Points on a hilly landscape, in no order, each with its height.
A climber steps from a point to whichever of its 6 nearest points has the largest rise for the distance, and stops where none of them is higher. Distance is the straight distance between rows; heights are no part of it.
(158): [-23  -1  -6  68 -25  40  16 -31 -19 -71  23 -61 -34]  height 38.7
(42): [ 24  -4 -13 -36  36 -27  -4  28  24  40 -26  38  39]  height 64.4
(507): [-31  -1  -1  15 -65  15 -19  -2 -44  31  59 -23 -20]  height 40.4
(339): [  3  20  25 -25 -87  25 -21  31 -37  68  46 -10 -12]  height 19.6
(517): [ 10  10  13   0  20   2  22  -3  32 -31 -34   9   6]  height 65.4
(407): [  9  19  21 -13  41 -15  15  -9  41 -25 -58  26   9]  height 57.1
(461): [ -3 -12 -14   0 -17  -5 -11  -3 -21  26  27 -10  -1]  height 53.3
(268): [ 22   1  -7 -41  38 -25  -6  30  32  42 -26  46  42]  height 62.3
(459): [ -5  14  16  -3  71 -27   5 -48  35 -43 -71  25  19]  height 41.7
(36): [-12   1   0  -3 -43   6 -22   0 -38  39  38 -13 -11]  height 34.1
(222): [ 25   0  -4 -31  29 -20   5  24  36   9 -27  43  20]  height 63.9
(253): [-29 -18 -11  32 -61  20  -7  -7 -35 -14  63 -26 -43]  height 41.8
(355): [ 16  -7  -2 -19  22 -14  -2  20  25   4 -14  26  16]  height 63.7
(604): [-11  12   6  46   1  20  19 -22  11 -60 -11 -25  -6]  height 56.1
(369): [ 19 -10 -10 -21  28 -17  -3  27  22  21 -16  29  25]  height 70.6
(240): [-24  24  15  33  31  -1  17 -36  22 -68 -33  -1   3]  height 40.2
(344): [ 22   4 -16 -41  34 -25 -11  31  18  58 -20  40  45]  height 62.2
(505): [-25  -6  -3  18 -50   7  -8  -4 -41  16  58 -18 -29]  height 52.6
(445): [ 21   0  -8 -29  33 -24  -6  26  31  28 -23  41  28]  height 65.9
(163): [ 16   6  16 -45  45 -25   7   2  48  -5 -61  45  15]  height 50.6
(451): [ 16  -6   1   5  12   2  10   7  25 -20 -18   1  -4]  height 73.8
(215): [ 10 -14  -7  -3  14  -7   6  19  16   0  -3   8   4]  height 59.3
(276): [-22 -11  -9  15 -38   8 -13  -3 -37  18  49 -16 -27]  height 58.1
(227): [ 10  -7 -19 -23  12 -16 -13  22  -9  50   9  12  22]  height 57.0
(583): [ -8  20  15  27  22   4  21 -21  25 -56 -31  -8   2]  height 53.9
(64): [-21  12   9   0 -67  20 -19   6 -49  50  54 -18 -12]  height 19.9
(493): [ -8  21  21   9  45 -12   9 -33  31 -44 -53  11  10]  height 49.9
(504): [ 22  -1 -11 -36  22 -16 -13  26  -2  70 -11  22  34]  height 63.0
(656): [ -7 -13 -12  46 -27  35  15 -27 -14 -56  28 -51 -33]  height 74.4
(332): [-34  -3  -5  25 -71  23 -13  -6 -48   7  66 -22 -26]  height 38.6
(666): [ 11   6  -4 -37 -11  -4 -17  13 -34  68   7   3  10]  height 57.2
(643): [-16 -25  -9  43 -42  37   8 -26 -27 -53  46 -50 -51]  height 5.8
(76): [ 15  11  11 -46 -26   6 -17  21 -38  84  14  -1   3]  height 54.0
(701): [ 18  -1   1  -9  20  -8  17  13  29 -20 -22  20   7]  height 65.2
(202): [ -5  10   7 -18 -49   3 -18   8 -45  63  31 -10  -5]  height 22.9
(173): [ -5 -16  -7  42 -18  28  12 -15  -7 -51  16 -47 -28]  height 56.3
(90): [  1  17  27 -12  59 -18   8 -30  41 -37 -63  26  12]  height 49.6
(329): [-20 -25 -11  22 -41  10  -2  -7 -36  -9  53 -24 -38]  height 65.8
(37): [ 20  -1 -11 -27  25 -20  -7  27  11  44 -12  27  35]  height 65.3
(447): [-15   7  16  13  74 -32  -3 -58  32 -70 -59  21  12]  height 39.2
(235): [ -1  16  17 -24 -61  16 -20  19 -42  72  33 -12  -7]  height 27.5
(473): [ 21   3  -4 -51  48 -34  -9  35  34  46 -43  64  44]  height 50.3
(498): [  5 -16 -13  -5   4  -3   0  18   9   7   8   5   0]  height 53.4
(214): [ 19   5  -8 -40   5 -12 -21  23 -21  75  -2  10  23]  height 61.2
(500): [ 11  18  22 -27  55 -21  12 -17  42 -31 -71  25  15]  height 50.4
(84): [-21  25  15  23  39  -4  16 -33  26 -57 -43   5   3]  height 45.8
(522): [  7 -16 -14  -6   5 -12 -11  18  -9  22  15   6   8]  height 45.0
(114): [-22 -11  -5  64 -34  43  24 -34 -23 -64  37 -68 -42]  height 25.7
(665): [ -3   0  -4  31 -10  29  24  -9   6 -52  -1 -33 -14]  height 62.1
(677): [  4 -21 -17  -1  -5   1  -2   9  -2   4  20  -3  -4]  height 64.0
(430): [ -5 -18 -15  10 -18   2  -7   1 -19   5  39 -12 -13]  height 70.9
(326): [  3 -22 -10  19 -12  11   8   5 -11 -19  22 -15 -16]  height 73.6
(201): [  8  15  21 -40 -55  12 -16  21 -38  81  24  -2  -1]  height 42.2
(317): [ -6   4   3  54  -9  29  18 -21  -1 -65   3 -44 -14]  height 52.5
(198): [ 22   1  11 -37  37 -23   5  20  48   6 -36  49  25]  height 59.4
(479): [ -6 -18 -18  15 -17   7  -3   6 -15 -14  34 -16 -23]  height 76.7
(624): [-14  27  17  15  49 -15   7 -47  24 -56 -58  12   9]  height 46.2
(259): [ -7 -27  -9  27 -34  19   3  -6 -22 -28  38 -34 -35]  height 68.7
(587): [  4  -5   1  21  -2  10  16  -4  13 -38  -8 -16  -8]  height 67.6
(553): [  1  -6 -11  -9  -6  -8 -14  11 -24  39  22   0   7]  height 35.0
(272): [-15  15   3  54  12  13  19 -28  16 -73 -11 -28  -3]  height 77.4
(211): [ 12   0   8 -17  28 -14  10  16  35 -15 -39  24  10]  height 59.2
(204): [ -2   0  -9 -17 -12  -2 -17  12 -34  54  23  -3   2]  height 38.5

Call two points neighbours if one is among the 6 nearest of the other. Go from one point of each pair to the other, from neighbour to neighbour, staying as high as possible. Name the lowest point that can't be avoided.
(451), (369) -> (222)
(656), (451) -> (587)
(656), (479) -> (259)

Two climbers start at each pair of points below. Name the first point that both come to, or write none.
(84), (198) -> none
(204), (339) -> (214)
(624), (90) -> (407)
(211), (344) -> none
